Points, in no order, along strands that fork and pass close to each other.
In the rows, 128 means zero.
Two points are linked if the straight distance between their rows is under 108. Some points are linked to none.
<556>: [147  85 122 112 137 137 117 131 108 146 131 119 167 150 170 160 146 103
 113 122 134  95 169 131 188 152 103 143 108 135 120 148 209  83 164 138
 177 147 146 117 162]
<574>: [135 107 112 123 112 163 157 103 107 120 138 110 166 136 158 148 135  96
 160 145 126 126 172 103 148 190  88 154 132 164 127 110 154  61 188 157
 176 104 186 127 164]
<603>: [ 94  74  87  98  97 128 137 102 120  77 109 110  77 105 117 139 190 132
 171 130  82 121 109 112 104 168 132 121 141 107  73 113  86 112 132 138
 191  97 175 107 147]
<427>: [160 209 111 144 131 184 166 109 136 116 134 132 166 132 111  81 111 119
 175 128 116 184 135 101 108 188 120 163 147 189 166 101 100  85 156 140
  97  91 164 158 111]
<383>: [158 102 137 125 130 138 126 109 124 150 126 119 184 160 171 160 157  97
 127 132 123 101 184 131 182 175  97 156 106 151 112 134 218  62 175 127
 149 135 157 111 165]
<573>: [ 84 122  89  82 132 133  71 157 120 107 107 156  55 131 126 137 167 151
 122  70  69 107  75 125 135 136 150 143 142 148  97 121 146 166 104 113
 150 159 139 142 147]
<782>: [ 90 123 142 121 113  88 118 121 170  99 110 116  63 116 102 127 161 161
 158 120 119 110  84 142  83  97 153 115 159  74 116 100  73 165  54  94
  87 129 100 106  98]
<426>: [144 160 146 184 138 173 169 128 116 128 157  99 152 114 102  85  82 122
 129 171 187 150 128 118  67  80 153 109 131  93 162 152  51 153 137 121
 110  78  88 111  97]
<432>: [ 88 109  86  94 128 136 106 142 103 106 117 134  84 128 127 133 159 144
 140  93  93 121  98 121 129 145 137 135 148 145 103 122 128 141 127 138
 161 129 152 134 147]
<354>: [172 179 167 191 124 133 178 122 135 152 128 140 203 119 124 116  63 107
  85 181 178 174 182 145 109  92 126 137 106 113 162 147 108 143 144 130
  77 116  89 122 117]
<564>: [160 149 175 162 113  86 144 111 165 158 109 137 178 136 135 137 105 137
  95 160 136 158 173 145 124 127 105 131 111 137 141 126 140 135 137 115
  63 140 118 136 127]
<168>: [134  35  93  95 120 109 118  99 110  91 115 102 108 109 132 157 203 104
 133 144 115  99 137 130 156 137 120  99 106  73  71 150 131 101 142 143
 229 111 146  74 149]
<58>: [135 116 195 141  97  51 123 128 178 154 133 145 123 119 132 138 121 136
  91 144 157 116 130 145 140  64 133  99 105  79 123 147 143 174  88 114
  86 178  80 114 116]
<572>: [111  68  73  87 113 148 107 118  99  99  98 108 109 125 148 152 182 106
 137 113  94 101 133 109 159 176 119 122 129 126  90 151 159 108 161 144
 238 114 183 105 163]
<655>: [135  83 161 123  89  51 120  90 202 110 119 122  86 102 114 157 190 146
 139 149 122 100 104 164  92  92 126 108 132  64 103  93  94 137  92 104
 114 137  96  92 121]
<522>: [138 154 101 142 141 200 157 144  97  99 173  92 115 124  95  83 103 142
 175 136 164 142  83  98  83 110 155  93 156 121 178 145  40 143 139 137
 163  70 114 136  79]
<541>: [105  95 137 116  96  73 123  98 186  89 103 116  62  99 103 150 184 154
 163 132 109 104  89 156  78 104 139 112 150  66 102  82  69 143  70 102
 107 127 108  99 114]
<40>: [158 190 116 135 130 177 151 117 130 135 123 148 167 137 130 118 107 109
 167 122 106 167 148 114 136 200 105 172 138 199 153  91 141  77 162 139
 100 107 164 166 134]
<804>: [125 169  97 117 158 169 124 142 106 118 146 127 118 139 112  90 116 146
 154  97 122 145  88 119 117 125 146 132 161 171 155 125 107 134 130 139
 128 113 128 158 106]
<236>: [ 86 120 115  89 146 108  85 170 110 138 137 155  77 130 126 130 124 144
 102  78 117 102  82 135 162 101 144 123 131 128 117 139 161 167  84 133
 134 181 109 147 132]
<109>: [128 114 144 108 110  86 112 106 194 115 101 144  85 133 133 152 193 155
 132 113  79 116  96 159 103 139 127 135 121 126  93  95 125 136 109  96
 101 164 129 119 141]
<530>: [153 113 153 143  99 114 168  77 164 125 120 109 173 141 153 131 166 121
 154 168 104 148 185 115 115 191  87 147 112 152 115  91 140  64 170 123
 109 112 188 111 151]
<145>: [ 72  66  72  91 138 123 116 143  55  95 141 109  69 109  87 127 136 129
 158 120 136 100 104 115 143 105 151  92 145  85 109 141  78 148  96 154
 200  80 124 111 111]
<278>: [164 171 161 144 117  96 129 107 192 159  86 153 155 153 141 140 120 147
  99 141  87 172 155 145 126 186 105 147 110 176 132  89 169 112 134  86
  33 141 141 156 127]
<173>: [147 175 117 129 135 159 130 124 136 138 114 154 153 144 135 131 112 121
 150 111  95 157 142 123 135 189 111 165 132 200 145  90 156  88 154 129
  91 123 160 169 140]
<542>: [152 184 180 187 110 104 157 118 169 134 122 133 159 135 100 111  79 130
  77 174 153 176 156 151  76  92 146 136 126 109 138 135  96 157 117 100
  26 114  88 121 101]
<554>: [160 155 160 189 126 131 182 110 125 142 130 121 200 107 124 117  82 110
 116 184 181 162 182 131 100  99 111 126 116 111 154 138  92 137 160 143
  94  96 114 114 126]
<349>: [155 191 117 153 131 177 178 104 124 121 142 119 175 125 118  88 108 113
 175 141 139 178 142 100 102 169 113 152 144 169 163 111  90  91 158 149
 112  88 159 143 114]
<776>: [116 141 122 111 145 127 102 146 131 138 117 150 118 143 142 139 129 145
 121  97 100 133 119 136 139 148 126 148 132 170 127 114 154 131 126 126
 105 160 137 155 143]
<387>: [155 107 157 140 114 104 151 100 149 144 123 116 178 141 155 142 145 127
 131 157 128 138 179 128 132 153  92 131 107 140 126 113 151  95 163 124
 110 130 151 119 144]
<668>: [120 159 124 103 160 135  82 173 114 174 133 173 124 140 145 134  90 128
  89  75 120 115 104 135 183 115 137 138 118 171 147 135 190 139 107 141
 119 198 107 173 136]
<590>: [112 112 140 103 138  93 101 160 121 156 143 150 110 130 144 140 117 137
  91 100 142 105 112 138 166  97 130 111 113 121 124 146 172 153  99 137
 129 189 108 143 137]
<642>: [155 116 135 128 122 143 124 103 146 143 111 129 170 164 171 157 170 104
 132 126  92 107 175 132 166 197 106 168 105 169 104 120 213  59 172 110
 133 136 175 113 161]
<769>: [ 95 134 107  89 138 119  65 160 138 121 105 169  63 140 138 142 156 156
 106  66  66 107  75 133 143 137 146 152 129 155 103 116 160 166 101 103
 123 187 130 146 146]
<182>: [ 79  92  91 111 142 128 124 143  82  94 148  96  67 115  88 109 127 147
 164 122 139 105  89 116 111  95 160  96 162  87 128 131  66 153  85 133
 160  78 117 114  90]
<307>: [ 82 123 125  87 136  99  87 162 133 126 131 152  53 129 116 126 137 153
 116  82 109  96  66 137 144  92 153 123 138 108 112 129 140 179  62 113
 117 180  99 135 121]
<55>: [ 83 133 150 112 119  82 103 143 164 117 123 130  57 119 102 119 134 154
 134 110 132  95  75 139 108  73 161 110 150  67 126 120  99 182  36  97
  89 158  84 114  96]
<315>: [136 146 141 172 146 177 162 143  98 136 167 105 148 105 104  85  76 118
 124 167 200 133 120 115  89  63 155  93 129  78 165 166  61 163 125 130
 141  88  77 112  94]
<54>: [123 134 137 104 149 114  91 168 115 178 141 163 133 135 153 146  93 122
  82  88 138 105 118 136 190 106 128 123 106 148 143 147 200 136 110 141
 129 205 106 162 142]
<133>: [103 137 103 109 113 136 106 121 154  94 100 150  77 134 138 130 179 152
 152  92  50 137 101 116 101 182 134 163 138 173  94  92 127 122 134 109
 117 142 180 142 151]
<828>: [107  88  79  97 111 154 117 124  96 106 116 117 118 130 149 151 162 114
 141 114 102 112 139 108 151 174 115 135 140 147 103 134 156 102 167 149
 209 116 183 120 167]
<723>: [127  57  81  91 114 123 105  97 121  92  93 103 100 113 138 155 213 103
 132 120  87  94 123 130 147 160 123 115 117  99  70 151 147 102 147 136
 236 120 170  85 157]
<448>: [138  58 104 103 135 135 114 128  90 127 131 107 153 137 165 158 163 101
 113 128 142  94 167 123 191 144 107 125 110 112 108 160 197  91 162 150
 218 135 149  99 164]
<337>: [ 90  99  81  95 137 137 109 150  80 115 132 130 101 128 126 134 140 134
 133  99 120 119 107 122 148 131 131 125 148 137 115 132 130 137 127 153
 176 124 141 138 143]
<6>: [ 98 122 110 130 152 137 129 147  96 112 156 100  95 120  96 100 111 146
 148 120 155 115  86 122 103  89 152 101 159 103 141 140  79 156  97 131
 138  95 105 127  89]
<707>: [168 173 162 154 120 108 143 108 171 163  97 144 175 144 135 139  98 134
 104 148 112 175 168 145 128 170 100 148 112 164 144 102 160 110 141 103
  47 130 134 157 126]
<843>: [119 165 113 103 162 141  80 168 118 155 128 166 114 142 137 125 103 140
 102  75 103 124  99 133 161 126 137 148 134 179 142 123 171 141 112 133
 106 176 115 171 132]
<816>: [121  46  89  90 135 127 113 136  73 115 131 109 131 129 148 157 152 104
 115 127 146  95 153 119 188 137 112 105 110 100 108 162 166 106 151 162
 233 126 144 104 157]
<181>: [162 136 166 153 136 118 145 139 113 183 138 143 197 116 149 136  69 104
  91 148 183 131 173 135 169  86 103 122  95 120 160 158 162 129 138 152
 128 155  95 146 136]
<204>: [130 139 117 113 125 144  91 132 153 128  91 156 113 157 162 156 158 136
 123  90  54 120 131 126 143 193 124 170 116 192 109 104 186 102 154  97
 117 159 171 147 156]
<276>: [167 151 172 170 129 117 157 129 128 174 132 140 200 115 140 131  67 107
  90 163 181 147 180 140 145  87 108 127  99 116 161 153 140 138 140 146
 107 141  95 135 131]
<384>: [125 144 162 203 108 134 184  94 145  96 142  86 150 102  94  97 113 128
 152 197 163 159 155 111  37 106 137 113 141  87 134 115  39 138 143 118
  66  50 132  90 106]
<641>: [117 141 140 136 153 122 129 160  96 163 158 134 142 112 120 110  78 120
 102 117 180 118 112 132 146  66 138 102 128 106 147 163 131 163  99 152
 133 153  84 141 110]
<735>: [122  29 103  98 120 104 135 113  89  92 128 106 109 103 127 153 174 117
 148 156 138 104 145 119 150 126 118  86 110  69  85 142 104 116 138 153
 213 100 138  85 141]
<310>: [119 171 140 108 152 102  68 157 163 151 107 183  89 151 143 133 114 159
  88  79  76 126  90 139 152 138 139 150 116 173 122 108 176 162  90 100
  58 201 112 164 130]
<545>: [128 165 108 119 138 152  96 137 140 127 105 163 116 148 146 138 129 138
 135  89  70 141 123 121 137 184 124 170 131 203 128  91 164 106 146 118
  96 145 164 166 148]
<225>: [147 183 114 143 138 195 157 135 122 102 159 101 122 134  95  72 105 147
 170 127 146 161  87 104  76 128 152 113 153 147 177 138  53 132 146 127
 126  86 122 146  83]
<539>: [130 159 141 134 154 128 124 160 104 175 148 145 156 120 130 116  74 115
  97 108 170 126 121 135 160  78 134 117 120 129 157 160 148 151 107 152
 127 169  86 156 116]
<32>: [116 128 100 140 149 170 147 139  87 103 169  88 107 115  93  92 105 137
 168 138 167 125  90 108  90  96 154  92 160 106 159 144  51 146 122 138
 162  63 113 124  80]
<147>: [116 105  98 108 117 159 127 123 109 116 122 121 133 138 156 150 149 115
 146 115 103 120 148 113 145 182 108 149 135 164 117 120 161  87 170 144
 177 121 183 133 166]
<786>: [130 153 136 155 153 153 146 153  98 151 164 118 148 110 113  93  79 121
 118 138 187 127 112 126 114  69 145 103 134 101 161 166  92 163 112 142
 139 116  81 130  95]
<488>: [150 172 178 171 106  82 145 111 180 142 107 139 155 136 113 126 102 144
  91 162 129 171 156 151  95 123 124 133 124 127 134 125 116 156 118  98
  29 130 109 130 109]
<491>: [162 118 165 143 121  98 138 110 148 163 119 127 182 147 156 144 124 125
 112 152 136 136 179 139 147 142  94 134 102 140 135 122 166 104 154 121
  99 142 132 131 142]
<258>: [102 138 100 115 154 145 122 147  97 112 151 111  95 131 106  99 119 150
 149 105 132 127  81 123 113 106 148 119 165 137 138 131  99 147 110 138
 137 106 120 142 101]
<592>: [ 95  37  90  92 126 103 122 133  70  93 130 114  84  97 103 150 152 120
 153 142 143  96 129 121 153 110 134  82 120  63  93 148  84 138 109 153
 207  94 126  93 126]
<475>: [148 171 165 192 125 164 167 126 136 125 148 107 153 124  98  88  75 122
 109 178 181 163 138 132  56  74 160 121 126  93 159 146  56 155 132 106
  78  85  83 111  98]
<404>: [149 185 181 189 116 141 155 130 155 130 145 124 144 138  93  90  62 123
  77 176 174 166 138 148  62  65 172 128 122  94 151 144  72 162 113  92
  48 105  67 118  94]
<658>: [153 186 125 163 136 184 179 115 119 115 152 102 167 124 106  76 102 121
 166 150 158 175 126 101  78 133 131 126 142 139 167 132  60 121 154 140
 118  76 131 130  98]
<430>: [140 149 162 192 115 122 181 101 136 118 133 103 172 106 110 110 104 124
 139 186 167 164 166 121  71 108 118 120 132 105 137 125  69 140 150 134
  77  78 128 105 116]
<805>: [145 129 127 124 120 149 113 113 155 136  99 141 144 163 168 159 164 116
 132 112  66 114 158 127 155 207 112 175 108 189 106 110 204  70 170 101
 125 141 182 130 156]
<519>: [152  90 182 128  89  20  98  84 234 126 127 132  92 108 117 157 192 132
 114 154 125  98  99 177  95  74 125 116 121  61 107  94 128 132  93  96
  98 153  78  84 115]
<807>: [ 79 129 135  98 134  91  95 154 141 120 130 136  51 126 104 119 132 157
 129  94 122  96  66 138 126  82 160 114 150  90 120 125 118 182  44 105
 103 163  92 127 103]
<397>: [ 99  66  84  86 131 125 109 151  75 114 131 127 100 123 131 147 146 122
 120 111 131 101 122 123 166 128 125 107 127 109 107 151 140 133 129 157
 207 130 137 122 151]
<611>: [153 161 151 134 147 139 133 159 103 197 139 159 186 123 147 133  62 101
  95 115 172 127 148 136 187  93 119 125 103 138 167 159 176 132 122 155
 136 177  85 165 128]
<625>: [148 107 135 134 106 147 163  85 134 123 133 106 177 144 161 142 154  99
 157 159 114 126 187 108 142 202  84 161 119 160 116 106 163  46 190 139
 148 105 195 115 162]

A fork is a point with three links. Follow the links from the first point to the second and name the forks in between, in order.
<707> / <387> => <564>
<225> / <804> => <6>
<843> / <642> => <545>

A fork is a point with three links, a tip a point with one. Leave the first point through the second and follow the links. Name the first fork or tip that comes.
<828> / <572> => <6>
<383> / <642> => <545>
<315> / <426> => <564>
<539> / <611> => <384>
<307> / <807> => <519>
<448> / <816> => <769>
